Each row is a point on a tangle of strands that fork and nearly touch. The rows are in no order.
Points whose rows are less than 9.28 apart are linked; no others are. Some points are linked to none.
Z389: [-1.28 -0.68  0.16  3.37  2.73 -2.50 -2.05 -0.57  2.79  1.45 -0.60 -0.10
 -1.06  0.27 -0.42  1.72  1.26 -1.02  2.43  0.79 -1.52  2.12  2.26  1.97
  2.10  1.94 -1.76  0.40 -1.45  0.10  3.32 -0.13]
Z809: [-0.82  0.06  1.72 -2.57 -1.07  0.27 -4.22  1.59  3.37  0.52 -1.82  5.32
  0.81 -2.69 -0.70 -0.50 -0.98  3.40  0.05 -0.47 -0.45  2.99  0.88  1.17
  1.18 -0.54  2.43  2.71  0.07  1.01 -2.17  3.25]
Z50: [-0.50 -5.09 -0.73  1.49  1.71 -1.98  1.86 -4.35  0.12 -2.07  0.88 -0.50
 -0.83  1.59  0.58 -0.29  0.97  3.19  0.26 -2.96 -2.73  1.38  0.68  1.69
  1.20 -2.77  1.17 -0.66 -0.19 -1.31  1.57 -0.08]
Z410: [-0.20  2.32  1.39  0.56 -2.08  2.31 -0.14  1.24  0.28  2.86 -1.51 -0.25
  0.27  0.29  0.83  1.36  0.96 -0.37  0.94  1.32  2.04 -0.67 -1.68 -1.85
  2.53  1.99 -0.22 -0.37 -1.06  0.52  2.09  0.74]
Z417: [ 0.48  1.90  2.04 -5.85 -0.78 -0.35 -0.61 -2.93 -1.02 -0.74 -1.08 -0.75
  0.78 -0.51 -2.00 -4.12 -0.27 -0.77 -1.13 -1.46  0.80 -1.21  0.21 -3.32
 -4.78  0.72  2.01 -1.72 -0.60  1.34 -0.04 -2.35]
Z239: [-0.20 -0.41  1.06 -2.28 -1.79 -1.41  1.49 -0.16  0.65  0.58 -0.83  1.81
  0.49 -2.49 -4.07  2.26 -0.44 -0.68 -0.95  0.32  1.23  1.46  1.94 -1.77
  3.57 -1.42  0.52 -2.59  3.99  4.49  1.77  3.67]
Z246: [-2.09 -3.59 -3.42  1.66  1.45  1.72  1.48  3.04  1.36 -0.54 -1.93  0.59
 -1.19  0.42  3.72  1.38 -1.26  4.74  1.91 -2.72 -2.26  1.85  0.05 -0.02
  2.93  0.50 -1.93  1.30 -1.94 -3.05 -0.18 -3.24]
Z217: [ 1.94  2.04  2.11  0.01 -1.77 -0.62 -2.19  0.66  0.83 -1.20  0.70 -1.37
 -1.84 -1.07 -1.99  1.98 -0.22  0.28 -0.54 -0.77  2.10 -1.83 -0.96 -1.07
  0.15  0.64 -1.16 -3.12  0.95  0.63 -1.98  0.37]
Z403: [-2.66 -2.96 -1.69 -3.45  2.30 -0.76  0.71  0.77  0.07  2.28  0.97  2.47
  2.03 -2.15 -3.48  0.99 -1.63 -1.74 -5.71  1.10  0.86  2.50  1.20 -0.91
 -0.05  0.39 -0.99 -0.17  0.25  2.60  1.26  5.96]
Z467: [-3.23  0.55 -2.60 -2.74 -0.63  0.78 -1.22  0.74  0.63  5.08  0.57 -3.14
 -2.41 -1.28 -3.93  0.92 -0.87 -2.44 -2.90  3.95 -1.77  0.66 -0.76 -0.53
  2.14  0.77 -2.20 -0.82 -0.73  2.59  1.76  0.02]
Z917: [ 0.22  0.56 -0.70 -3.42 -1.17  1.74  1.00 -2.92 -4.18 -4.10 -1.67  2.17
 -1.22 -1.36  3.95 -2.68  0.12  2.82  0.39 -1.88 -0.21 -1.40 -1.87 -1.27
 -3.32 -2.77  1.17  0.92 -0.37 -0.08 -4.70 -2.63]
Z20: [-5.57 -0.45 -1.82 -0.65 -3.40  1.45  0.63  2.78  1.59  4.57 -0.86  2.43
 -2.78 -1.72 -4.19  0.40 -2.09  0.65 -3.98 -2.17  1.60  0.13 -0.96 -3.18
  1.75  3.44  1.00  0.43  2.37 -0.25 -3.71  0.27]
Z830: [-0.20  0.46  0.51  2.99  5.06 -1.27 -1.96 -3.49  1.36  2.53 -0.77  0.00
  2.67  2.10 -0.74 -3.20  0.70 -4.25  2.29  1.58 -2.12 -1.16  4.83  4.38
  3.53  0.57 -0.16  0.23 -1.42 -1.01  2.23  2.34]
Z95: [-1.88  0.29  1.55 -2.83 -3.21  1.86 -0.90  0.94  1.62  0.50 -2.30  4.99
 -1.29 -2.54  0.54 -0.69 -1.72  4.51 -1.48 -1.15  0.69  0.91  0.42  0.07
 -0.09  0.01  1.24  2.55  1.21  2.40 -4.39  1.03]
Z85: [ 3.12  5.68  0.38 -3.35  2.22  1.56 -2.33 -2.30  1.13 -2.93  1.40  1.63
  4.78 -1.55 -0.18 -2.22  1.01 -2.61  2.98  1.18  2.65 -1.76  2.20 -0.12
 -3.35 -2.54  1.92 -2.51 -0.71 -0.42 -1.46  2.34]
Z517: [-0.07 -2.69 -0.13 -5.97  0.13 -2.54  1.58 -1.16 -0.92  0.82 -0.07  3.16
  0.38 -1.49 -3.27  0.76 -1.55 -0.14 -4.32  0.59 -0.28  2.86  2.27 -1.94
 -1.26  0.26 -0.54  1.81  2.52  2.83  1.45  4.34]
Z49: [-0.28  4.40  1.20 -3.22 -3.33  0.55  1.34  1.29 -1.52 -2.84 -1.65  0.47
 -1.99 -1.64 -0.72 -1.76 -1.22  1.70 -0.36  0.11  3.45 -1.54  0.33 -2.52
 -2.58 -1.35 -0.76  0.28  1.53 -0.07 -5.29 -0.39]
Z616: [ 2.53  2.17  2.50  2.29 -1.28  1.26  0.05  3.26  0.32 -0.52 -2.29 -2.04
  1.02  0.15  0.92  0.67  1.47 -0.52  4.05 -1.64  2.37  0.50 -0.63 -0.09
  2.78  0.78  0.61 -0.60 -0.04 -0.31  1.51 -0.18]
Z157: [-1.16  2.33  0.12  3.62 -2.41  0.14  0.54  2.57 -1.18 -2.44  3.13 -3.06
 -0.37  0.48  2.76  0.75 -1.42 -0.65 -0.64  1.68 -0.17 -0.55 -1.74 -0.47
 -2.58  0.22 -1.01  0.15 -1.97  0.67  1.17 -5.54]
Z491: [ 1.29  4.87  0.90 -3.17 -3.26  1.73  3.44  5.18 -0.29 -3.42  0.69 -0.45
  0.11  0.13 -0.78 -0.92 -3.35  0.31 -1.23 -0.13  6.09 -2.62 -0.24 -2.85
 -3.20 -1.78 -0.75 -1.42  2.50 -1.25 -3.77 -0.42]
Z884: [-0.55 -1.85  0.63  1.06  3.68 -2.29 -0.20 -2.89  2.58  2.86  0.94  2.80
  2.67  1.32 -0.49  1.32  0.62 -2.94 -1.97  2.60 -1.06  0.63  2.55  2.19
  2.64  0.84  0.39 -0.36  0.71  1.13  2.02  5.21]
Z169: [-0.51  1.47 -2.24 -0.81  0.59  1.27  0.47 -3.43  1.33  5.63  0.68 -1.87
  2.03  1.38 -2.79  0.95  2.21 -3.14 -0.53  2.65 -0.28  0.64 -1.46  0.42
  3.79  0.53 -1.21 -1.75 -0.12  2.75  5.26  0.18]
Z788: [ 1.75  1.17  3.30 -0.41 -2.90 -3.33  1.26  2.41 -1.20 -1.86 -2.04  0.57
 -1.87 -0.90 -0.96  1.85 -1.08  2.18 -1.17  0.80 -1.44  2.10 -0.21  0.24
  0.88 -0.11 -0.71  0.16  3.87  2.76 -0.99  0.24]
Z192: [-1.45 -4.10 -3.68 -0.86 -1.36  1.44  2.56  3.24  1.25 -0.46 -0.63  1.55
 -2.80  0.36  1.86  0.29 -2.31  5.23 -2.02 -3.77 -0.48  1.75  0.37 -0.42
  1.96  1.75 -2.04  2.74  0.88 -2.79 -2.91 -3.13]
Z745: [-1.66  3.21 -0.63  2.06 -2.56  1.36 -1.59  1.53  2.02  1.64  2.11 -2.42
 -1.36 -1.26  0.36  0.80 -0.58 -2.05 -1.18  4.03  0.52 -1.88 -1.18 -0.29
 -1.59  1.05 -1.73 -0.73 -2.47  2.22  0.14 -3.45]
Z138: [ 0.82  1.15  2.07  5.45 -1.01 -0.47  0.68  4.48 -3.23 -3.02  1.59 -2.41
  1.47  2.63  2.88  0.27 -0.66  1.61  2.32 -1.22 -2.81  1.14 -4.50  1.93
 -0.15 -1.41 -1.15  1.23  0.60 -2.65  0.89 -5.67]
Z642: [-2.28 -4.71  0.24  0.48  0.37 -1.53  0.60  3.11  2.09  1.57 -0.03  1.77
  0.41 -0.18  3.16  2.24  0.37  0.68 -2.96  0.77 -1.95  0.91  0.41  0.39
  1.37 -0.12  0.49  1.54 -1.52  1.16 -0.03  2.50]
Z396: [-2.72 -5.48 -4.48  0.65  2.29  1.27  1.27 -2.61  3.39  2.43  2.95  0.86
 -1.04  0.17 -0.18  1.08  0.36  0.63 -0.62 -1.98 -2.07  1.38 -0.57  0.31
  2.44 -1.49 -1.17  0.67 -2.48 -0.95  1.58  1.02]
Z472: [-0.69 -0.08  1.13 -0.84 -1.95 -2.78  0.06  2.11  1.54  0.83 -2.17  2.37
 -0.43 -2.35 -1.92  2.82 -0.88  0.43 -1.35 -0.34  0.40  1.38  0.29 -0.72
  0.92  0.35  0.23 -0.25  3.07  3.24 -0.86  3.33]
Z443: [-0.13 -1.56  2.36  1.77 -1.50 -2.88 -0.11  3.40  0.61 -2.39 -3.33  0.19
 -1.33  0.15  2.07  1.67 -0.19  2.82 -0.21 -1.63 -1.61  1.75 -0.29  1.28
  0.09  0.67  0.72  1.55  1.50  0.79 -1.85 -0.99]
Z716: [ 0.19  1.55 -0.42  1.76  0.51  3.42 -2.26  1.27  0.92 -2.66  0.10 -0.87
  0.24 -0.74  1.24 -1.27 -0.44  1.35  0.39 -2.21  3.15 -2.10 -0.59 -1.69
 -1.37 -0.03  0.34 -0.33 -1.52 -2.68 -3.22 -1.84]
Z888: [ 3.14 -1.01 -0.52  2.08  2.64  1.07  0.08 -1.48 -5.50 -3.29  1.95 -1.53
  2.57  0.63  1.10 -3.02  1.07 -3.49  4.53 -1.64  0.35 -1.68  0.97  1.55
 -2.63 -2.06  3.45 -1.02 -0.95 -2.72 -0.80  0.45]
Z296: [ 3.22  2.46  0.32 -0.61 -0.37  0.62  1.68 -1.09 -3.95 -6.06 -1.17  0.56
  0.70 -0.65  1.63 -0.85 -0.04  0.79  3.98  0.73  2.01  0.17  0.44 -0.21
 -3.59 -2.48  1.60  0.06  2.37 -2.09 -1.62 -1.12]
Z900: [ 3.91  3.01  0.79 -3.62  1.39  1.40 -2.12 -3.18 -2.85 -1.61 -0.74  0.07
  3.25 -1.02 -0.42 -2.89  1.40 -3.12  3.19  1.02  1.48 -2.47  2.98  0.29
 -1.53 -1.31  1.75 -1.17 -0.63 -0.77 -0.60  2.11]
Z427: [ 1.45  3.42  0.08  2.96  2.79  1.00 -1.96  5.47  1.19 -2.82  0.46 -1.95
  3.85 -0.73  0.31 -0.18 -1.58 -2.86  5.03 -0.31  3.13 -0.64  1.19  2.17
 -2.12  1.20  0.72 -0.79 -3.68 -2.84  1.54 -0.17]
Z56: [ 1.46  3.24  1.70 -6.27 -2.60 -1.72  1.16 -0.75 -2.74  0.22 -1.31 -0.98
 -0.59 -0.08 -3.13 -1.23 -0.42 -0.58 -1.41 -1.22  1.90 -1.59 -1.30 -4.23
 -4.02  1.65 -0.64 -2.31  0.67  1.54 -0.62 -1.45]
Z411: [-0.12 -3.49  1.11 -0.59  2.89 -1.35 -0.66 -0.13  1.82  1.54 -0.72  3.55
  1.83 -0.09  1.26  0.67  0.37 -0.42 -2.58  1.47 -1.04  2.11  1.43  2.39
  1.23 -0.69  0.78  1.49 -0.31  1.68  1.45  4.81]
Z879: [ 2.25  1.25  2.11 -2.54 -0.36 -0.18 -5.15 -1.38  1.70  0.92  0.35  5.21
  0.41 -0.75 -2.61 -0.93 -0.21  1.64  0.03  1.43 -0.90  1.64  1.53  2.01
  0.56  0.71  0.88  2.15 -1.02 -0.23  0.02  5.04]
Z372: [ 1.86  2.81 -1.57  0.98  1.68  1.72 -3.18 -4.02  1.98  4.86  1.58 -2.06
  2.37  1.99 -2.41  0.16  1.26 -4.35  1.51  2.99 -0.42  0.15  0.78  2.43
  3.48  1.77 -1.84 -0.94  0.29  1.51  4.23 -0.22]
Z52: [-0.33  0.92  1.23 -4.92 -2.46 -2.78  1.96 -1.58 -2.37  1.68 -1.33 -0.92
 -1.28  0.32 -4.27  0.81 -1.06 -2.09 -2.62 -0.63  0.79  0.15 -0.69 -4.41
 -1.55  1.74 -1.63 -1.85  1.25  2.13  1.85  0.28]
Z358: [ 2.96 -0.23  0.36 -4.72  2.47 -0.25  1.26 -4.89 -2.69  0.44 -1.44  1.06
  2.17  0.87 -0.26 -2.94  3.09 -0.88  3.32  0.09 -0.33  0.03  1.60  0.27
 -0.42 -1.07  2.12  0.48  0.26 -0.63  0.09  4.46]
Z921: [-1.63  3.15  0.12 -0.92 -2.37  0.47 -1.56 -0.24  0.29  3.03  0.69 -2.56
 -0.81 -1.98 -3.36  1.89 -1.13 -3.20 -1.90  3.61  0.19 -1.99  0.11 -1.16
  0.43  1.45 -1.77 -2.06  0.35  2.49  1.13 -1.29]
Z176: [-3.19 -4.96 -2.79  0.79  4.00  0.34 -0.26 -2.63  4.32  3.70  4.00  3.21
  0.44  0.96 -1.75 -0.33  0.83 -1.17 -1.39 -0.35 -0.62  0.76 -0.19  1.11
  2.23 -1.36  0.11  0.46 -2.15 -2.76  1.99  4.25]
Z568: [ 3.47 -0.15  0.08  4.34  1.50  0.47  0.74 -1.17 -4.60 -2.69  1.20 -4.10
  1.56  1.54  1.02 -1.22  2.10 -2.02  1.99 -0.65  0.23 -1.40 -1.35  1.55
 -0.57 -1.93  2.25 -1.29  0.08 -1.35  1.01 -0.45]
Z559: [-2.66 -2.09 -1.31  0.57  1.65  1.02  2.36 -2.06  2.04  3.87  1.07 -1.81
  1.87  1.00 -1.12  0.57  0.74  0.04 -0.19  2.35  0.72  2.58 -0.18  0.50
  3.11  0.12  0.70  0.43 -0.38  2.60  5.23  0.16]
Z640: [-0.43 -2.25 -1.14  1.30 -3.44 -0.23  2.46  2.69 -2.34 -0.76  2.01 -2.42
 -3.10  2.35  0.79  0.22 -1.70  3.60 -2.31  1.17 -2.59  1.42 -5.40  0.15
  0.26  1.40 -1.81  2.04  1.80 -0.18 -1.06 -4.11]
Z101: [-3.21 -3.03 -1.45 -1.86  1.37  0.00 -1.13  0.66  1.48  4.12  2.27 -0.54
 -0.22 -1.95 -3.15  1.60 -1.17 -1.43 -4.81  2.88 -0.62  1.60  1.41 -0.05
  0.37  1.06 -0.84  0.17  0.18  2.41  1.93  2.92]
Z441: [-1.49 -2.69 -0.01 -1.52 -1.12  0.44  3.10  0.07 -0.60  0.42 -2.57 -0.08
 -1.28  0.37  0.75  0.19  1.45  2.31 -2.62 -1.54  0.67  0.77 -3.48 -2.50
  0.29  0.82  1.37 -0.31  2.36  0.21 -0.06  1.34]
Z999: [-0.26 -2.16  0.53  2.71  6.00 -3.31  0.84 -1.96  3.67  2.85  0.29  1.56
  2.79  3.52  0.15 -0.31  1.22 -3.27  0.52  1.41 -0.98  0.81  4.52  2.78
  3.06  0.61 -0.70 -0.68 -0.04 -0.99  3.51  4.62]
Z16: [-4.20 -1.73 -1.12 -2.24 -2.50 -0.99  2.23  1.00  1.19  2.10 -2.45 -0.24
 -2.27  0.37 -2.79  0.03 -0.15  1.88 -3.84 -1.98  1.37  0.26 -2.70 -2.94
 -0.11  1.79  1.36 -1.27  4.16  1.75 -4.14  0.70]
Z75: [-2.17 -0.83 -2.44  4.24 -0.11  0.02 -2.72  0.40  3.90  3.53  0.64  1.37
 -2.78  0.48 -1.64  3.44  2.10  0.84 -0.29 -1.38 -1.53  0.65 -1.74  0.73
  0.89  2.57 -1.43  2.44 -0.10 -0.87 -0.35  1.72]
Z322: [ 2.62  1.17  0.08  2.71  0.81 -0.97  0.31 -3.55 -1.75  0.28  1.63 -4.06
 -0.02  2.51 -0.33 -0.05  1.46 -2.29  0.41  0.32 -0.30 -0.69  0.73  0.41
 -0.76 -1.07 -0.80 -0.96 -0.76 -0.77  2.00 -1.69]
Z831: [-2.36 -3.85 -4.20  0.71  0.77  1.44  2.83  1.36  0.65  2.88  1.97 -2.98
 -0.56  2.03  3.33  1.39  2.35  0.03  0.85  1.57 -4.54  1.62 -2.86  1.30
  1.46 -1.15 -0.60  1.25 -1.84  0.87  1.12 -1.58]
Z173: [-2.06 -0.96 -2.44  2.39  2.04  1.36 -2.68 -1.40  4.30  4.95  1.93  2.09
 -0.52  1.54 -2.34  0.40  2.91 -0.48 -0.31  1.61 -2.69  1.37 -0.72  2.12
  1.73  1.37 -1.73  1.75 -2.36 -2.25  1.72  3.77]
Z136: [-1.13  0.02 -1.21  4.17  1.36 -0.62  0.27  0.84  2.29  0.44 -1.03 -2.59
 -1.47  0.86  0.85  1.34  0.89  0.56  2.79  0.65 -1.45  2.31 -0.15  1.39
  1.27  0.56 -0.75  1.19 -0.82  0.28  3.42 -2.27]
Z510: [ 1.20  1.74  2.65 -2.34 -4.54 -1.82  0.43 -0.15 -2.96 -3.17 -1.04  0.32
 -2.26 -0.13 -1.28 -1.01 -1.81  3.24 -0.71  0.75  0.81  0.69 -0.38 -0.71
 -1.94 -1.64  0.48  0.37  3.14  2.02 -1.92 -1.03]
Z629: [ 0.60 -0.70  1.65  2.08  3.11 -0.55 -3.21 -3.24 -0.39 -0.52  0.09  1.76
  2.43 -0.44  1.87 -2.72 -0.64 -3.43  3.03  1.92 -1.66 -2.55  5.06  2.78
  0.90 -0.73  0.61  0.70 -2.34 -1.99  1.01 -0.32]
Z400: [ 0.37  1.73 -0.68  1.85 -2.89 -0.39 -0.06  0.06 -0.48  0.46  0.82 -1.62
 -3.87  0.25 -3.05  2.33  0.72  0.43 -2.52 -0.67  1.53  0.12 -3.09 -2.26
 -0.62  1.79 -1.85 -0.91  1.93  0.30 -3.19 -0.58]
Z182: [-0.15  0.34 -2.22  2.84 -1.71 -0.89 -1.99  2.34  2.84  2.84  0.13  0.23
 -3.55 -0.30 -1.75  3.44  0.49  0.81 -1.31 -1.57  1.27  1.00 -1.80 -0.59
  0.85  3.35 -2.72  1.95 -0.65  0.17 -2.72  0.32]
Z593: [-1.78  3.08 -0.22  2.83 -3.06  2.97 -2.81  1.88  1.42  3.72  0.89 -0.14
 -1.12  0.00 -0.11  0.56 -0.13 -0.04  1.09  1.97  1.81 -0.26 -1.80 -0.82
  0.78  2.51 -0.79  1.26 -2.37  1.25  1.05 -2.85]
Z131: [-1.22 -3.23 -1.11  3.17  1.44  0.46  2.53  2.21 -0.37 -1.42 -2.73 -2.43
 -2.41  0.19  1.87  1.17  0.31  2.03  3.83 -0.63 -1.78  1.91 -0.15  0.22
  1.45  1.08  0.33  0.16 -0.19 -2.67  1.85 -3.19]
Z779: [ 1.78  3.73  0.61 -1.18 -1.50 -0.71 -1.36  0.44  1.56 -1.21  2.19 -0.85
  0.88 -0.72 -2.07  1.13 -1.67 -1.70 -1.44 -0.10  2.92 -4.07  0.21 -2.56
 -2.60  0.64 -0.91 -4.79  0.52 -0.18 -1.64 -1.03]
Z544: [ 3.18  1.13 -0.22 -2.77  2.96  1.09 -0.12 -2.53 -4.76 -2.18  1.04 -1.82
  3.04  0.22 -0.38 -3.85  0.51 -3.24  2.08 -0.77  1.79 -2.03  1.50 -1.41
 -4.75 -1.44  1.61 -1.29 -1.20 -1.33  0.01  0.23]
Z37: [ 2.09 -3.12  0.91 -2.89  0.86 -0.22 -0.56 -5.10 -0.90  0.13  0.31  1.26
  1.59  0.38  2.48 -3.15  2.02 -0.02  1.55 -1.10 -2.13 -1.36  1.90  1.21
 -1.18 -1.74  1.87  2.27 -0.96 -1.17 -1.90  1.77]
Z278: [-0.86 -0.83 -0.31  3.07 -1.96 -0.31  1.81  2.67 -1.81 -1.17  0.02 -2.52
 -0.87  3.78  3.26  0.40 -0.79  4.40  0.53 -0.46 -4.70  1.15 -4.60  2.29
  0.90  0.98 -0.94  2.33  2.32 -2.75 -0.43 -4.49]
Z409: [ 2.87  1.33  0.38  1.75 -0.43  0.29  1.09  0.94 -2.21 -6.73 -0.24  0.76
  0.64  0.62  3.82 -0.11 -0.03  1.81  2.30 -0.25 -0.92 -0.19 -0.45  1.11
 -4.17 -2.78  0.33  0.55  1.53 -2.77 -3.31 -3.52]
Z823: [ 2.80  5.34  0.65 -1.48  0.08  0.33 -2.77  0.32  2.35 -2.30  2.45  0.95
  3.02 -1.75 -0.48 -0.79 -1.51 -3.10  0.34  1.64  3.65 -3.57  2.36 -0.71
 -2.06 -0.90  0.21 -3.96 -0.31  0.12  1.30  0.88]
Z327: [-0.73 -3.18 -1.95 -1.93 -2.61  1.04  3.45  2.06 -3.55 -1.46 -0.01 -0.26
 -3.33  1.91  1.41 -0.60 -2.48  4.39 -3.03 -1.24 -0.78  0.59 -2.70 -0.52
  1.71  1.11 -0.86  3.13  2.37 -1.72 -2.18 -4.00]
Z778: [ 0.96 -2.94 -0.62 -0.11  1.04  0.50 -1.36 -3.73 -2.19  0.30  1.10  0.01
  0.38  0.66  2.49 -1.94  1.38 -0.43  0.36 -2.60 -2.03 -2.88 -0.44  0.30
 -0.34 -1.12  0.35  1.26 -3.60 -1.66 -0.35 -0.48]
Z58: [ 1.51  0.21  1.04 -0.12  0.74  1.08  1.91 -2.64 -2.79 -3.46 -2.90  0.25
 -0.58 -0.80  1.46 -0.81  2.17  1.59  3.22 -1.04 -0.06  0.34 -1.27 -0.73
 -0.45 -2.00  3.56 -1.41  2.61 -0.62 -0.30 -0.46]
Z152: [-1.01 -1.38  1.65 -1.46 -0.20  1.77  1.64 -1.08 -1.99 -1.12 -2.56  1.14
 -0.26 -0.89  3.28 -0.67  1.50  1.27  1.21 -0.07  0.40 -0.13  0.02 -0.71
  0.30 -0.82  2.48 -0.45  0.97  0.78 -0.78  0.35]
Z515: [-0.30  0.02  1.52 -2.18 -2.69  2.54  0.90 -0.01 -1.50 -1.47 -2.69  2.99
 -1.24 -1.44  3.53 -0.65  0.02  4.10 -1.07 -2.21  0.46 -0.67 -0.08 -1.15
 -0.15 -0.39  1.34  1.29 -0.03  1.18 -3.76 -2.07]
Z352: [-0.10  0.98  1.60  3.26  2.39 -0.63 -3.75 -0.77  1.93 -0.32 -0.20  1.89
 -0.70 -0.70  1.46  0.34 -0.28 -1.44  1.63  0.43 -1.01 -1.04  2.41  1.49
 -1.00  0.33 -1.59  0.00 -3.16 -2.15  1.34 -0.45]
Z331: [ 1.82 -1.20 -1.16  3.28 -0.48  0.79 -0.70  0.17 -1.59 -0.45  1.14  0.02
 -0.72  1.26  4.28  1.12  1.48  1.07  0.87 -2.61 -1.14 -2.37 -1.55  1.36
  0.06 -0.59 -2.80  2.37 -4.11 -2.50 -1.43 -1.00]
Z220: [ 1.17  0.00  1.84 -2.13  1.79  0.33 -2.23 -3.01  1.30  1.29 -0.57 -0.27
  1.36 -0.17 -2.15 -2.04  0.00 -1.72 -0.18  1.39  0.28 -1.38  0.78  1.06
  2.08  0.01  1.24 -2.48 -0.15  0.56  1.94  1.67]
Z404: [-1.20 -0.94  0.46 -5.33 -1.29 -4.06  2.13 -1.82 -2.24  2.21 -0.98  1.27
 -1.24 -1.16 -3.89 -0.21 -0.25 -0.59 -4.35 -0.92 -0.65  1.85 -0.16 -2.59
 -2.64  0.37  0.10  0.62  2.28  3.97  1.02  2.51]
Z957: [ 1.59 -0.86  1.43  1.49 -0.32 -1.86 -0.07  1.48 -1.41 -5.05 -1.78  0.24
 -2.19  0.61  3.19  0.03  0.03  3.28  1.05 -1.53 -2.59  0.31 -0.09  2.22
 -0.59 -1.96 -0.13  1.44  0.59 -1.66 -2.30 -3.23]
Z770: [-2.21 -5.87 -2.65  0.82  3.80 -1.34  2.54 -5.52  0.10  0.81  1.80 -0.34
  0.03  1.57  0.78 -0.62  0.24 -0.96 -1.45 -1.19 -2.83  0.15  0.98  1.11
  1.71 -2.67 -0.03 -0.82  0.08 -0.11  2.16  1.16]
Z356: [ 2.73  3.35 -0.90  2.54  2.44  0.57 -1.35 -2.53  0.58  1.00  1.97 -2.65
  2.89  0.83 -1.13  0.66  1.44 -4.69  2.63  1.20  1.30 -1.81  1.51  1.46
  2.30  0.45 -1.00 -3.29 -1.06 -0.13  2.80 -1.66]
Z362: [ 2.52  2.81  2.31  4.07  0.97  1.12 -1.32  3.34  0.08 -2.00 -0.50 -2.49
  2.84 -0.54  1.49 -0.51  0.09 -1.70  4.89 -1.68  2.88 -0.69  0.47  0.71
 -0.20  0.91  0.75 -0.44 -1.91 -0.75  1.49 -1.10]
Z605: [ 0.33  3.02 -0.07  2.28 -0.83  1.84  2.05  4.84 -2.38 -3.67  2.57 -3.71
  0.61 -0.92  2.62 -0.41 -2.59 -0.66  0.12  0.59  2.55 -2.05 -0.69 -1.09
 -3.62 -0.88  1.01 -0.13 -0.51 -0.97 -0.60 -4.47]
Z103: [ 0.68  3.77  1.17  0.21 -0.94  1.69  2.83  6.36 -0.79 -3.69  0.40 -1.70
  0.90 -1.69  0.81 -0.87 -2.46  0.47 -0.43  1.36  4.65 -2.57  0.68 -2.04
 -3.79 -1.37  0.45 -1.39 -0.70 -1.73 -2.00 -1.01]
Z570: [-1.92 -2.86  1.13  1.46  0.19 -3.99 -0.76  3.25  2.43 -0.93 -1.18  1.90
 -1.56 -0.29  2.48  2.17 -0.44  1.58 -0.90 -1.22 -3.56  1.27  1.15  1.91
  0.34  0.71 -0.41  1.12 -1.25  1.09 -0.61 -0.97]

Follow the links from the first point to the second, and from the first to the third. Name the last point that the two ways share.
Z884, Z20, Z921 | Z443
Z809, Z616, Z101 | Z745
Z616, Z16, Z917 | Z152
Z296, Z136, Z616 | Z443

A fork is a point with three links, a tip a point with one. Leave the first point through the second and follow the links. Name the first fork or tip that comes.
Z888, Z568 | Z559
Z327, Z192 | Z443
Z400, Z182 | Z50
Z169, Z372 | Z900
Z404, Z517 | Z745
Z101, Z403 | Z417
Z830, Z629 | Z138
Z157, Z605 | Z788

A fork is a point with three links. Follow the links from the first point to the second and name the forks in between, in order.
Z131, Z510 | Z443 Z788
Z50, Z888 | Z900
Z491, Z642 | Z788 Z443
Z404, Z409 | Z745 Z788 Z443
Z788, Z138 | Z443
Z510, Z101 | Z745
Z515, Z884 | Z152 Z443
Z411, Z362 | Z443 Z788 Z745
Z16, Z957 | Z152

Name the points in between on the shortest way along the links from the first point to the second, in order.
Z331, Z322 | Z778 Z37 Z358 Z900 Z544 Z888 Z568
Z56, Z957 | Z52 Z404 Z517 Z403 Z101 Z467 Z921 Z745 Z157 Z605 Z103 Z491 Z49 Z510 Z788 Z443
Z389, Z570 | Z352 Z629 Z830 Z999 Z884 Z411 Z642
Z515, Z49 | Z152 Z58 Z296 Z409 Z957 Z443 Z788 Z510
Z779, Z396 | Z217 Z400 Z182 Z75 Z173 Z176
